Each row is a point on a tangle of strands that fork and nearly touch. The rows are in no order.
Two points are linked if the straight distance between their rows is under 92.4. Some points are linked to none.
j656: [  4.4   7.1 -12.2   6.4  16.9  37.7 -31.5  -4.5   6.6 -13.0  23.5  39.5
  -1.6   2.0   3.7  -3.8 -13.2  10.5 -21.6  11.1  -5.2 -19.5 -26.1  21.0
 -15.1 -19.0 -29.9]
j926: [ -9.5  44.9  -7.5  47.4  11.7 -27.6 -31.7  42.5 -29.7  22.1 -25.4  14.4
 -26.0  -3.5  -0.8   0.9   8.3  10.7   1.3  16.5  31.0  13.3  27.8  -2.2
 -30.1 -28.0   3.9]
j222: [ -0.5  -7.6   0.3  -8.1   2.1  39.4 -34.4 -47.6  16.2  -7.8  19.3  -1.6
  29.0  32.2 -17.7 -19.3  -1.0  -3.1 -12.2  34.4  13.0 -44.7 -64.5  -0.1
 -51.5 -31.4 -15.3]
j535: [-19.8  -8.2  -4.4  13.0   2.0  -4.4 -26.1 -27.6  -1.6  -6.9   4.4  14.3
  26.5   4.6  15.4 -16.9  12.2  50.8  30.6  24.2  44.1  35.5  34.2 -44.2
  12.8  15.2   2.8]
j371: [ 16.2  -4.7 -17.7  15.1   6.7   9.9  -9.5 -23.8  -0.6 -16.8   2.5 -12.9
   4.7   8.5  -4.9 -19.9  21.1 -23.3  -8.9   7.0   5.5   7.3 -23.2  15.1
  -8.8 -11.0  12.2]
j400: [ -4.2  -6.1  -0.6  -5.4 -10.5 -17.0  22.9  11.1  18.6  -5.3   7.4  12.5
  -0.7 -13.3 -12.9   9.3 -28.3   9.9 -12.4 -36.2 -33.5 -10.8   5.7   8.9
  25.5 -15.6  -5.3]
j532: [-13.8  -1.9  -1.0 -37.8 -47.9  -8.9  32.5  48.4  13.6  27.3 -35.5 -50.5
  -0.1  -0.1 -21.3   8.3   7.7  -1.9 -14.2 -52.2 -29.7 -16.3  42.5  -6.1
   3.3   1.3  11.3]
j606: [ -6.5 -21.0  31.2 -61.0  -3.4 -16.1  49.3 -46.0  39.7  19.9  40.0  17.8
 -19.0 -18.0 -34.6   1.9 -17.3   8.9  29.9   4.9  10.9 -10.8 -23.6 -15.6
  12.7  24.2 -22.8]
j956: [ 25.4 -21.1 -28.8  30.0  22.4 -23.2  39.6 -25.6  -8.8   5.6  37.9 -18.6
 -14.4 -14.6 -29.8  33.1   9.7   0.7  -5.0 -42.8 -17.2 -10.0  23.2  11.1
   1.4   2.8 -21.6]
j409: [ 40.1 -11.4 -31.0  64.0  40.0   3.7 -26.0 -14.3 -50.8  -0.4   2.0 -50.4
  18.1  18.7   3.5  11.5  34.5   9.7  -3.8   8.2  18.4  -2.6  23.8  -3.4
 -29.4  12.6 -35.8]
j589: [-19.0   3.3  68.3 -57.6 -15.3  13.0 -13.0  36.6  15.8  14.3  -6.6  -4.5
  16.1  -0.1  10.8   3.0 -27.5  -2.8   2.6  20.0  -7.2 -14.3 -23.2 -18.5
  12.6   5.9 -25.9]
j416: [ 24.7  15.2  -6.4  13.0  26.3   5.0  -9.4  27.3 -20.2   3.6  26.3  32.5
 -32.8 -12.5  -0.6  22.0 -31.8 -33.2 -36.6  -2.0 -37.0 -17.1  -3.0  34.3
  -1.1 -23.8 -32.9]
j587: [ 12.9  -8.4   7.9 -18.7  -4.0  23.5  -6.9  26.0  -3.0 -14.5 -25.5 -37.6
  23.8   0.9  21.3  -3.6  -4.2 -45.8 -27.8 -14.9 -47.8 -14.0 -22.3   9.5
   5.0  22.4  13.2]
j782: [-19.0  26.3  37.8   3.1   0.6 -13.2 -26.6  47.0 -30.0  -0.7 -52.9 -14.1
   1.4 -12.8  41.0   4.1 -11.4 -36.9   3.7  29.0  -4.5  20.1  -5.1 -11.3
   2.1  27.0  35.3]
j130: [  8.7 -22.2  10.8  -6.1   4.7 -15.9   7.1 -39.4  -1.1 -15.0  19.4  -4.7
  19.5  -7.6 -16.4  34.3 -22.6 -34.0 -11.3  11.9 -18.5 -39.9 -42.4   8.0
   1.6   2.4  19.3]
j970: [-12.5  18.9 -11.6  30.6 -16.6 -25.3  -0.8  31.0 -14.1   4.4 -32.6 -16.6
  -2.8  -5.5  -7.3  12.1  10.9  -7.3   0.7 -27.0  -2.4   7.1  21.3  -3.0
   0.9 -28.4  43.7]
j580: [ 15.7 -44.6 -19.6  24.7 -18.7  16.0  31.3 -17.3  27.4 -30.6 -12.3 -45.5
  44.2  15.6  -5.8   8.0   3.4  25.7  -7.8 -66.8 -50.8 -31.4  12.0  16.9
  -2.4 -17.1 -20.5]
j120: [  6.2  -5.7  -4.8  -5.4  -2.0 -44.7  34.8  -7.4   6.2  10.5  17.2  -7.7
 -15.4 -25.7 -31.7  38.0   0.6  -4.3   3.9 -26.0  -4.5 -12.4  14.5  -0.6
  17.0   7.4  10.1]
j800: [ 37.8 -29.2 -30.1  37.8  23.8  -7.4  41.4 -45.3  -3.4 -21.3  35.8 -13.3
  -8.2   3.6 -24.4  23.5  14.9 -31.1  -8.7 -28.4 -16.6 -13.4 -20.5  30.1
  -7.0  -4.7   0.0]
j165: [  7.1  -7.4  20.1 -71.8   6.5  33.2  12.0  -6.8  38.4  44.4  30.6   9.2
 -26.8  -4.0 -37.2 -13.5 -19.7  16.4  -3.2   3.9   0.9 -22.4  -7.3  -9.3
 -20.3  33.4 -85.4]
j668: [ -2.0   1.7   3.8  46.4  17.6  52.3 -54.2   7.5 -20.3 -31.8  -2.8   5.5
  40.3   9.7  36.7  -6.2  -9.9  -3.8 -26.2   7.9 -26.7 -15.9 -32.6   9.6
 -12.5 -24.1 -17.9]
j900: [  5.1   6.5 -41.4  17.4   0.7  17.1  27.2  30.5 -15.3  39.0  -4.2 -43.1
 -16.5  18.9 -11.9 -23.5  17.6  34.5 -14.9 -53.5  -9.7  19.3  51.7  11.8
 -16.0 -29.7 -15.1]
j201: [-12.8 -18.9  19.3 -49.0 -32.1 -20.4  27.7 -35.4  35.3 -11.9  -9.4  -3.1
  10.3  -5.0 -15.8  23.6   2.6 -22.8  13.4   5.5  11.0 -21.0 -35.0  -1.9
  13.2   9.5  58.9]
j436: [-16.1   5.6  12.3   5.0  -6.9   4.3 -10.7  15.8  -7.2 -27.2 -30.4  20.7
   2.6  -4.2  50.4 -34.5  -1.2 -22.7  -0.6  18.1 -10.9  44.5 -18.5   0.4
  25.7   9.6  54.9]
j142: [-22.6  29.4  32.2 -25.7 -13.5  -1.8 -20.3  67.3  -5.4  41.9 -19.1 -13.8
  -3.4  -6.7   3.8  -2.5  -4.3  28.7   2.9  -4.3   7.5  10.9  38.2 -24.2
   8.1  -0.3 -23.4]
j669: [-26.0  16.8  -1.3   7.5 -11.6  32.1 -43.1 -20.4  15.0 -14.3  -6.0  11.6
  28.5  21.6  -9.5 -28.2   8.5  -6.1  -0.6  27.3  23.7  -6.0 -45.6 -10.0
 -34.1 -42.9  13.5]
j483: [  3.2 -31.1 -13.7  37.7 -11.3  30.7  -2.1 -18.6   3.5 -36.1 -11.1 -38.8
  62.5  15.3   1.8  -2.6  18.8  24.5  -1.2 -36.5 -23.5 -20.1   1.9  -8.1
   0.0 -16.5 -14.0]
j339: [-15.8   3.4 -25.7  28.7 -14.1  -6.5  21.3 -15.2  30.7  -4.4  25.0  20.0
   5.5   2.2 -40.5   2.0   9.6  59.5   7.7 -47.0  -2.0 -14.4  18.7  -4.1
   0.2 -42.6 -24.9]
j103: [ 32.4  -6.8 -12.2  -9.2  20.4  39.9   7.2  38.6  -5.1  13.2  27.0  -6.5
 -33.8   0.9   5.0  -4.5 -33.8 -23.1 -49.7 -35.5 -61.9  -7.4  29.9  30.3
  -5.3   2.9 -59.8]
j466: [ 10.1   3.7  18.3 -11.6  11.2   1.0 -12.4  21.0  -6.6   7.1   9.6   6.4
  -5.9 -13.4  -3.8  29.1 -42.5 -44.4 -32.2   8.8 -34.2 -39.2 -30.9  18.9
  -9.2 -12.6 -18.3]
j298: [-21.9 -11.1  -5.4   5.9 -26.2  -5.9  -6.9  -5.9 -14.3  -6.9 -38.6 -32.8
  37.4   7.9  18.0   4.9  36.0  28.3  18.3 -13.2  18.0  14.6  43.1 -37.8
  17.2  24.4  45.7]
j421: [ -5.8   6.9  10.6 -42.4 -15.2  14.1  18.5  46.3  19.5   3.2   0.4  37.4
 -30.5  -5.1  19.0 -25.1 -42.1 -14.7 -24.4 -14.5 -50.7  16.3   8.9  23.2
  31.9  -0.8 -17.7]
j720: [ 29.2 -22.8  14.6  -7.0  32.3 -22.8   2.1 -31.8 -24.4 -21.1  -4.2  -0.5
  -0.1 -10.7  38.2  27.6  -1.8 -32.2   9.4  41.3  14.1  12.6  -3.2   4.7
  24.7  65.4  34.3]
j333: [ 39.3 -37.1 -33.9   3.0   9.3  32.4  43.6 -51.3  32.6  -9.3  26.9 -25.6
  -4.9  17.1 -30.3 -21.1   4.8 -13.0 -15.8 -27.3 -31.6 -26.7 -31.5  29.5
 -28.3  -1.7 -49.1]
j621: [ 12.0 -20.8 -12.2  27.1   0.4  -7.2  -1.7 -42.3 -12.2 -32.4 -10.2 -21.5
  26.9   2.9  -7.4  48.2   9.2 -45.5  -1.6  -2.2  -9.4 -28.0 -36.6  13.9
  -6.1 -10.9  55.8]
j149: [ 26.0  -3.8 -29.3  38.4  12.6   5.7  11.0  22.0 -36.6  24.4  -0.5 -61.6
   1.4   8.2 -12.5   8.9  26.6  16.4 -10.8 -44.4 -11.8  -3.5  43.2   0.3
 -19.2  -9.2 -34.1]
j180: [ 27.0   8.5 -34.0 -13.3   9.0  40.2  29.4  19.2  22.4  21.9  36.9  30.6
 -59.8   5.3 -26.3 -10.3 -27.1  -6.9 -31.3 -39.9 -43.7  -8.0  34.2  34.7
 -14.0  -5.8 -71.0]
j712: [  0.9  -2.6 -30.5  32.0 -21.5 -10.3  46.3 -10.5  39.2 -19.5  19.0  -4.6
  -3.6   9.5 -50.6   4.9  14.2  18.4   0.3 -52.4 -12.1 -16.5  -2.2  23.9
 -13.8 -64.6  -9.4]
j496: [-28.4  30.0  -3.3  47.4 -12.4 -23.6 -20.2  36.3 -15.2  17.3 -18.3   3.2
   4.8  -3.9 -14.6  16.7   4.4  29.5   4.7 -22.7  10.8  -1.3  33.7  -9.9
 -13.5 -52.6   9.3]
j958: [  4.6   9.8 -33.1 -13.7  -3.1  29.9  -3.4  24.7  -7.0  44.1  -2.3 -31.2
 -21.6  14.9  -6.6 -61.6  34.3  36.4 -13.2 -30.4  12.5  34.5  37.7  -8.0
 -16.4   3.8 -22.2]
j816: [ 17.8 -34.5  23.7 -31.1  26.0  11.0  -7.6 -50.1 -19.4 -16.8  19.4 -10.8
  27.5  -1.0  34.4  13.4 -12.0 -19.7  -1.1  40.2   4.0  -2.1 -40.6 -11.2
  14.3  59.7  17.1]
j84: [ -4.0   9.2  26.2 -12.2  -2.6  -5.5   2.1  31.1 -17.1 -16.6 -43.2   0.7
  -6.8 -12.7  46.1  -2.1  -6.6 -54.3  -2.5  20.8 -19.4  30.2 -19.3   9.5
  19.6  41.6  64.0]
j300: [-12.9  19.6  10.1  46.1  15.5  -0.9 -45.3  26.5 -36.2 -11.6 -42.3 -14.7
  15.5  -8.1  24.1  12.8  -6.4 -38.0  -5.1  21.1  -8.7   2.0 -22.2  -5.2
 -25.3  -5.5  25.7]
j175: [ -9.2  -3.0  38.8 -50.4 -28.5  20.0  -3.6  51.4  10.7   4.1 -40.3 -48.6
  29.8   1.9  15.6   0.0   1.1 -37.0 -16.3  -8.4 -39.4 -15.2  -1.5  -5.7
   5.9  36.3  10.2]
j768: [ 34.9  -5.8 -41.4  18.2  26.0  -6.3  31.4 -16.7  -7.4  16.3  30.5 -14.8
 -39.4  -0.5 -22.4 -13.4  27.4  -6.6 -11.2 -30.3  -2.3  18.8  17.5  17.6
 -14.6  12.1 -20.5]
j819: [ -6.6  -4.1 -28.4  30.0  -2.2 -28.2  26.1 -16.2   2.1   7.3  21.8   6.1
  -4.5  -5.8 -23.7   4.5  17.2  50.1  11.4 -42.2   9.9  14.0  39.5  -8.8
  16.1 -11.0   7.7]
j455: [-17.8   2.0  27.2 -15.0   5.3 -22.9  12.9 -38.6   8.2  -9.8  45.2  68.6
 -12.9  -9.2   5.4  19.2 -29.6  31.1  33.5  43.1  36.0   8.6 -23.5 -12.5
  26.3 -10.4  -4.4]
j354: [-19.0   6.9  47.9 -22.3  10.0  -5.3  -0.1  -8.9  -5.6 -14.8  24.0  66.5
 -11.9  -6.0  41.8   7.7 -44.7   7.7  29.8  52.2  20.0  11.0 -34.6  -0.2
  42.4  -8.8   1.2]
j754: [ 28.8   6.1 -39.2  18.2  19.1  41.0   9.4   9.5  -1.1   1.7  35.5  36.1
 -41.5   5.3 -13.2  -7.9  -3.7  11.6 -21.7 -30.1 -22.8  -2.8  11.1  35.1
 -12.4 -18.5 -56.9]
j42: [  9.5 -20.2  18.7 -26.5  17.0  36.2 -28.8 -31.3  -0.7  -5.4  15.1 -11.8
  36.5   9.5  21.3 -16.7  -6.4 -12.8 -12.7  35.4   0.2 -10.3 -40.8 -10.8
  -3.4  34.5 -10.6]
j726: [ -6.8  -2.5  17.5 -42.8 -27.7  19.4 -17.8  20.1  -1.7  13.7 -36.6 -57.4
  27.8   4.3  -3.0 -15.4  34.0 -16.5  -8.7   3.2  -3.0  -4.2  -1.2 -17.9
  -4.8  35.0   4.9]
j160: [-33.8  10.8  59.5 -10.8  -5.6   3.8 -38.0   3.7 -11.8   0.2  -9.9   8.8
  43.0   3.2  32.9  19.3 -21.5  12.1  39.7  55.7  39.6   5.4 -18.3 -47.4
   7.7  -0.2  -0.6]
j168: [-13.1 -28.4  27.4 -42.9 -16.2 -25.8  45.8 -31.1  50.1  -4.8  28.4  21.5
   8.2 -11.9 -20.7  20.3 -43.0  17.4  17.0  -9.2 -18.1 -30.6 -25.3   1.4
  26.6   2.3 -10.9]
j837: [-10.8   1.4  40.2 -55.7 -12.5  32.4 -23.6  43.6  39.5  14.4  -2.5  13.8
  11.4   2.7  -1.0   1.1 -44.4  18.2 -13.5   4.2 -29.5 -38.9  -5.5   2.3
  -6.7  -2.3 -63.4]
j144: [ -9.7 -25.3  16.2 -25.0 -23.5 -21.7  29.6  -9.2  52.6 -21.0  -0.2  21.9
  23.1  -8.2  -1.0   6.4 -50.8  -3.3  -5.2 -22.5 -49.8 -33.3 -25.6  19.2
  29.2 -15.5   5.3]
j220: [ 34.7  13.6 -26.1  41.5  38.6 -13.9 -18.3  11.0 -37.4  16.6  10.5 -15.9
 -26.5  -2.8   1.5   1.5  14.2  -0.4  -9.9  14.2  18.6   7.4  33.5   9.7
 -27.0  10.4 -27.0]
j141: [-25.9 -11.6  -3.4   1.1 -38.2  -2.6   1.6  -7.6   4.2 -24.3 -48.8 -42.1
  45.0   3.3   0.9  36.2  41.4  10.7  10.7 -31.4   1.7 -19.7  25.8 -20.6
  11.9   6.2  51.9]
j911: [-27.4  -5.8  12.7 -16.5 -34.4  -2.5  -5.6 -16.6  30.1 -19.8 -26.7  -7.2
  32.7   6.0  -7.0  -2.9   8.5 -12.8   7.9   7.3   2.6  -7.4 -33.5 -13.0
   8.1 -11.3  52.5]
j622: [ 31.2   4.3 -27.1  18.9  31.4  -3.5  14.4   1.5 -26.1  -9.8  27.4  41.9
 -50.2  -7.4  12.7  -8.8 -14.5 -43.6 -27.1   2.9 -34.4  13.8 -12.2  51.1
  10.0 -17.2 -13.3]
j337: [ -4.9  -0.3  24.9 -27.1  11.8  35.2 -25.2  -8.6   5.5 -12.2  19.4  49.4
  -2.4  -4.5  22.5  -6.0 -38.8  -7.6 -16.6  36.1 -11.3 -16.2 -48.4  14.8
   4.5  -8.1 -12.4]
j646: [  4.6  23.1  -7.4  13.5  29.0 -21.5 -12.6  -4.1  -5.9   9.2  24.0  70.3
 -46.5 -10.2   4.2  -9.0   1.8  39.6  20.0  38.9  50.0  26.0  22.7   1.8
  -4.4   6.0 -23.2]
j133: [-32.5  20.2  53.0 -18.2  -8.2 -23.9  -3.5  -7.0  -0.1  -8.2   6.7  53.6
  -4.4  -8.7  21.6  16.0 -37.8 -21.1  29.2  55.0  25.3   7.2 -46.1  -9.8
  15.1 -29.0  40.0]
j52: [  7.1 -10.6   9.5  -9.1  20.1   5.6  -2.5 -20.9  -3.8 -17.6  22.1  32.0
  -0.8  -6.8  13.6   9.1 -38.9 -41.2 -27.3  22.7 -30.6 -29.5 -58.8  32.5
   2.6 -14.3   8.3]
j290: [ 16.1  13.2 -12.2  32.9  35.7  11.1 -39.1  -1.1 -28.4 -12.3  -1.1  37.1
 -16.9  -1.0  33.4 -17.4  -8.6 -23.5 -14.8  43.8   8.9  19.0 -18.1  20.7
  -9.5   0.9   2.5]
j941: [ -7.9 -33.3  12.0 -25.7 -33.7 -16.3  18.5 -26.7  33.8 -22.8 -22.7 -31.0
  44.0  -3.5 -16.9  48.8  -3.9  -0.1   7.3 -27.3 -26.8 -59.9 -10.7  -4.3
  10.9  14.3  19.9]
j760: [ 16.2  -8.5   7.0 -26.9   1.7  29.9  -2.3  43.3  -0.2   7.1  -2.8 -30.4
   2.7   0.3  18.8 -14.4 -23.8 -33.5 -42.8 -19.7 -63.6  -8.2  12.5  13.9
   5.1  30.1 -30.6]
j688: [ 17.2  16.5 -33.2  -7.2  15.0  54.6 -12.7   1.0   4.2  -3.4  32.3  74.4
 -37.7   1.7  -2.6 -20.3  -8.5   9.5 -15.0  10.8  -3.8  -3.3 -18.5  40.1
  -4.0  -6.0 -43.4]
j477: [-35.2  23.7  -0.9  -0.4 -26.3  11.1 -36.8   2.2   6.2   2.9 -36.9 -21.9
  19.7  20.4 -23.1 -27.6  33.8 -12.4  11.9  21.1  28.4   5.2 -22.5 -29.6
 -29.4 -27.2  21.9]
j248: [  6.3  -2.7 -34.5   4.2 -24.7 -14.8  49.2  -1.9  26.8  -0.4   4.3 -22.5
 -20.7   2.4 -43.2 -14.1  19.0  -2.2   2.5 -52.0 -12.6   3.1  12.2  18.0
   0.0 -28.6  13.7]
j325: [  7.8  -6.2 -16.8 -26.0 -25.1  -7.3  41.1  34.8  26.5  19.6  -6.8 -35.2
 -18.8   4.6 -38.0   1.6 -10.3 -25.1 -18.9 -55.1 -40.9 -12.3  27.9  13.2
  -4.9 -14.5  -1.4]
j368: [-14.7  18.3  32.2  13.4   0.3 -27.3 -24.3  47.6 -31.3  23.3 -27.6 -15.3
   6.4 -12.1  23.6  18.2  -6.3  18.3  12.7  16.3  14.4  10.2  42.3 -30.8
   8.9  17.3  -0.4]
j39: [ -5.1 -22.1 -31.2  28.2   9.7  15.1  22.9 -72.7  24.6  -2.4  39.7  -5.3
  18.5   6.2 -42.7 -13.3  30.7  49.2  19.3 -21.6  17.1  -5.0   6.3 -25.4
 -11.4   8.4 -39.7]
j22: [-18.8  -4.3 -20.0   0.4 -10.2  -8.9   8.5 -57.1  34.0  -1.8  30.9  11.1
   9.2  11.7 -54.0  -6.5  26.7  29.9  16.3   5.0  34.0  -8.4 -13.3 -22.0
 -19.2 -18.3 -11.0]
j26: [-15.6 -17.7 -21.1  18.7   8.4  13.3   2.8 -55.6   9.4  -3.9  25.8  16.3
  18.2  -2.7  -1.9 -27.5  19.3  67.6  20.6 -10.1  28.9  30.4  27.8 -33.5
  12.3  14.9 -18.0]
j24: [ 36.1 -20.4 -23.9 -19.1  18.5  -1.9  34.9 -39.1   5.6   6.2  24.3 -20.2
 -28.1 -12.8 -19.1  -3.5  15.2 -30.2  -7.0 -14.6  -8.7   7.5  -1.8  14.3
   5.8  44.0  -4.1]
j327: [ 14.2  23.3 -43.1   8.8  10.8  27.7   0.2  26.2 -11.0  32.5  15.0  18.6
 -52.1   9.2  -1.9 -45.4  19.1  36.6 -11.7 -18.0  15.5  36.6  38.6  19.5
 -18.0 -12.6 -24.8]
j735: [  4.8 -20.6  -5.2  17.0 -19.6   5.0  14.2  16.4   8.9  -1.0  -9.7 -53.9
  34.7  10.2 -25.2  29.2  -5.1   9.1 -17.3 -54.2 -45.5 -45.7  15.7   6.6
 -10.1 -19.5 -31.9]
j365: [-25.9  15.5  26.1  15.7  -6.6   9.4 -34.4  14.3  -5.3 -16.8 -30.1   2.0
  23.4  -3.9  14.4  -0.1 -22.6 -40.8 -12.7  15.6 -22.1 -10.6 -51.9  10.3
 -14.7 -23.2  28.5]
j613: [-25.5 -18.7  44.5 -42.3 -24.2   6.5  11.6   8.3   7.4 -22.2 -20.9 -19.0
  45.5  -3.6  41.8   9.9   0.2  18.9  25.6  -1.3   0.3   5.5   3.7 -35.4
  47.1  44.7  30.2]
j145: [  8.4 -14.4   1.5 -22.1   4.3  54.4 -28.9 -24.9  25.8  -2.8   8.1 -14.3
  34.1  19.7  -4.7 -36.3  -0.5   7.2 -16.5  20.5  -5.6 -30.8 -38.2   0.3
 -27.9   5.6 -46.5]
j645: [ 25.1  10.3 -30.9  43.1  25.1 -20.1  12.1  24.9 -27.7   2.8   3.8  15.2
 -40.4  -9.6   8.6   1.5   1.7 -19.7 -14.9 -18.4 -12.8  22.0  21.4  34.9
   2.4 -20.9  11.6]
j985: [-13.3  18.2  41.5   4.6  14.0 -22.6  -4.9  22.5 -22.0 -13.5  -1.3  53.8
 -18.8 -14.1  61.6   2.2 -35.4  14.9  37.8  62.9  34.1  36.1   5.7  -8.3
  35.3   9.7   1.6]
j781: [ -6.5  28.9 -17.8   3.8  -0.1 -39.5  17.5   6.9  12.3  15.1  26.9  40.9
 -47.0 -15.9 -30.8  -4.4   4.4  11.2   6.5  -2.6  18.0  21.3   9.9  12.2
   5.7 -24.9   7.9]
j515: [  5.5  -2.1  -2.6  13.4   3.1   2.1  -3.2  31.9 -24.7  16.5  -6.2 -45.2
  17.8  -4.1  -5.8  25.8  -0.8   0.7 -20.4 -41.1 -29.1 -26.3  32.0   0.8
  -3.0   1.3 -30.8]
j78: [  2.2  36.7 -22.4  42.9  11.6 -45.7  -4.9  18.4  -9.8   9.8   2.9  35.6
 -47.0   2.4 -16.4  -5.3  10.7   0.7  10.0  15.5  36.9  21.9  20.8  12.5
 -19.5 -31.3  20.4]
j440: [ 33.1   8.1 -37.4  34.8  36.0 -30.0  10.9  27.2 -36.7  28.4   4.7   1.8
 -50.9  -6.1  19.5 -19.5   3.2   7.0 -10.8  -1.2  15.5  31.0  53.9  27.1
 -13.6   7.2   1.5]
j331: [-30.7  13.0  12.7 -27.3 -38.8   1.8  -2.7  63.4   6.6  37.2 -36.5 -33.5
   6.6   1.4  -8.8 -20.4   8.7  28.7 -10.9 -34.8 -13.4   0.2  38.0 -17.5
   1.1 -13.8  -4.2]
j836: [-16.9  -1.4  15.3  17.4 -16.3 -23.3  -3.3  23.3 -17.6  -9.7 -32.0 -25.1
  27.8 -12.9  10.5  48.2   1.8  -3.7   3.2 -21.4 -16.2 -14.3  18.2 -15.5
  21.8   4.9  38.2]
j706: [ 19.2 -20.0  -5.3 -11.2   6.2 -33.1  28.6 -22.7  -8.0 -18.4 -11.1   1.2
 -15.7 -16.8  34.7  20.4   4.8  -5.8  18.7   5.0  17.6  27.7  19.3  -0.6
  40.5  55.5  51.8]
j87: [  9.3  24.2   1.2   5.2  22.6  -3.1 -47.3  -0.3 -15.7   3.6 -10.9  40.5
 -31.4  -0.1  21.2 -34.4   3.2 -17.8   6.8  69.1  52.9  33.4 -12.8   4.1
 -25.0   9.3   2.9]
j11: [ 15.0  38.5 -38.8  23.2  20.2  11.4 -21.1  28.6 -14.2  18.6  20.3  59.0
 -53.7   2.9   1.5 -20.2  13.0  40.2   1.0  14.8  33.3  25.0  28.1  25.4
 -17.5  -7.9 -24.8]
j499: [ 34.8 -13.4 -30.7  41.4   5.6  -8.9  33.8 -39.8 -11.5 -32.1   5.1 -34.7
   5.3  18.6 -32.2  41.3  33.4 -45.0   0.6 -19.2   1.3 -24.8 -31.2  27.7
 -24.1 -24.7  22.7]
j570: [-40.0  11.4  38.6 -17.6 -27.8 -14.1  -7.9  -0.7  15.9 -17.5 -26.9  25.8
  13.3  -5.2  14.3   1.2 -18.7 -25.0  19.6  31.3  10.3  10.6 -45.6 -15.6
   8.5 -16.6  59.6]
j425: [  3.3  18.5  -5.8  15.2  12.0  -3.8 -47.5  -8.0 -16.2   0.7 -29.1  -3.5
  -4.1  15.8   6.6 -34.7  28.6 -28.5  11.3  63.2  55.9  26.6 -11.1 -17.6
 -41.0   5.0  24.3]
j809: [ -8.0  -9.3  13.7 -25.9 -20.7 -33.9  25.6 -20.7  12.3 -18.1 -13.4   8.9
  -4.3 -15.8   9.6  23.0   6.8 -17.3  22.7   4.2  14.2  18.1  -8.9  -9.1
  39.6  20.6  63.1]
j666: [-15.0  21.6  45.4 -12.4  -3.3 -27.6 -15.6  20.6 -14.8  13.4 -14.5  -0.3
   5.7  -9.0   4.0  26.2  -7.2   2.5  27.3  36.2  35.4   2.4   4.0 -33.1
   8.0   6.1   4.8]
j110: [ 14.3 -16.8 -29.8   6.0  -7.8   6.7  -2.9 -52.1 -12.1 -15.8 -17.3 -49.3
  26.9  22.2 -16.1  13.7  63.9 -17.4  16.8   7.2  32.3  -6.0   2.8 -22.3
 -22.4  24.0  30.5]
j725: [ -9.8  -6.7 -21.0   5.0 -11.3 -21.6  11.8  -1.3 -10.2  14.1 -23.2 -19.3
  -2.2   1.8  17.5 -19.8  29.5  40.4  20.5 -23.0  24.5  41.9  57.3 -18.8
  16.0  29.1  44.2]
j5: [ 17.0  -7.5 -26.6  41.6  13.8  -7.5 -22.2 -24.3 -37.6  -0.9 -18.2 -45.9
  20.4  13.1   0.6   8.3  41.1  -8.4   8.6  14.1  33.4   2.5  23.5 -13.6
 -19.6  19.8   9.4]
j746: [ -9.4  16.5  15.4 -12.4  -7.6 -44.4  24.7 -14.8  10.2  -0.4  29.9  54.4
 -36.8 -17.8 -12.5   4.4 -12.6  12.1  31.7  21.4  31.1  26.5  -5.0  -5.1
  35.8 -12.2  16.7]
j542: [-23.9   0.8  77.2 -54.1  -9.9  28.7 -24.7  11.8  10.8   0.9   2.9   6.7
  33.7   7.8  39.4  -9.1 -23.3  10.3  25.6  49.0  21.7   1.7 -32.9 -30.8
  16.6  11.7 -18.7]
j716: [-11.5 -11.1 -24.1  -8.2 -21.5  -9.0  36.5   8.0   7.1  21.7 -10.1 -19.1
  -2.0  -6.9  -5.7 -14.7  13.4  39.7   3.7 -54.9 -10.3  23.9  46.8  -8.0
  27.3   8.2  23.1]
j743: [-27.5  27.6  36.2  -2.3  -7.4 -13.2 -13.7  40.1 -13.3 -10.9 -31.7  42.2
  -8.1  -9.1  61.8 -27.6 -19.1   6.1  23.2  33.1  11.6  53.8  -0.5  -9.4
  32.3   7.1  38.5]
j556: [-10.7   0.6   8.9 -44.1  -4.7  -7.2  20.9 -37.9  38.3  28.2  34.1   9.2
 -15.3   4.1 -57.3 -12.8  13.5  13.3  20.2   9.3  30.2 -10.3 -21.2 -18.2
 -13.2   9.0 -29.6]
j147: [  6.1   2.8  -7.6  24.5  31.0 -15.1 -27.6 -15.3 -18.0   0.2  11.3  41.0
  -6.0   2.6  31.4 -15.8   3.9  45.2  23.6  51.6  57.4  36.2  32.8 -20.0
  -2.3  22.7 -18.2]
j56: [ -6.6  20.5  -2.4   3.7   0.5  12.5 -53.4   1.6 -17.1  16.8 -24.7 -33.3
  15.8  17.6 -16.1 -23.5  40.2  -7.3   4.2  30.9  39.3   3.0   0.9 -26.8
 -34.1   1.3  -8.3]

A fork is a point with three links. Follow the links from the first point to the second and name the forks in between, in order.
j168 / j220 -> j956 > j52
j103 / j606 -> j52 > j956
j24 / j958 -> j956
j56 / j836 -> j354
j956 / j175 -> j52

A fork is a point with three links, a tip a point with one. Leave the first point through the second and follow the links. Name the first fork or tip that comes.
j970 / j836 -> j837
j666 / j368 -> j354
j466 / j416 -> j110
j646 / j11 -> j483

Follow the links from the first point to the second, and from the first to the third. Name the last point that the two ways share.
j622 / j149 / j24 -> j956
j84 / j716 / j816 -> j354
j688 / j24 / j580 -> j956
j587 / j11 / j645 -> j52
j911 / j712 / j300 -> j354
j220 / j149 / j656 -> j52
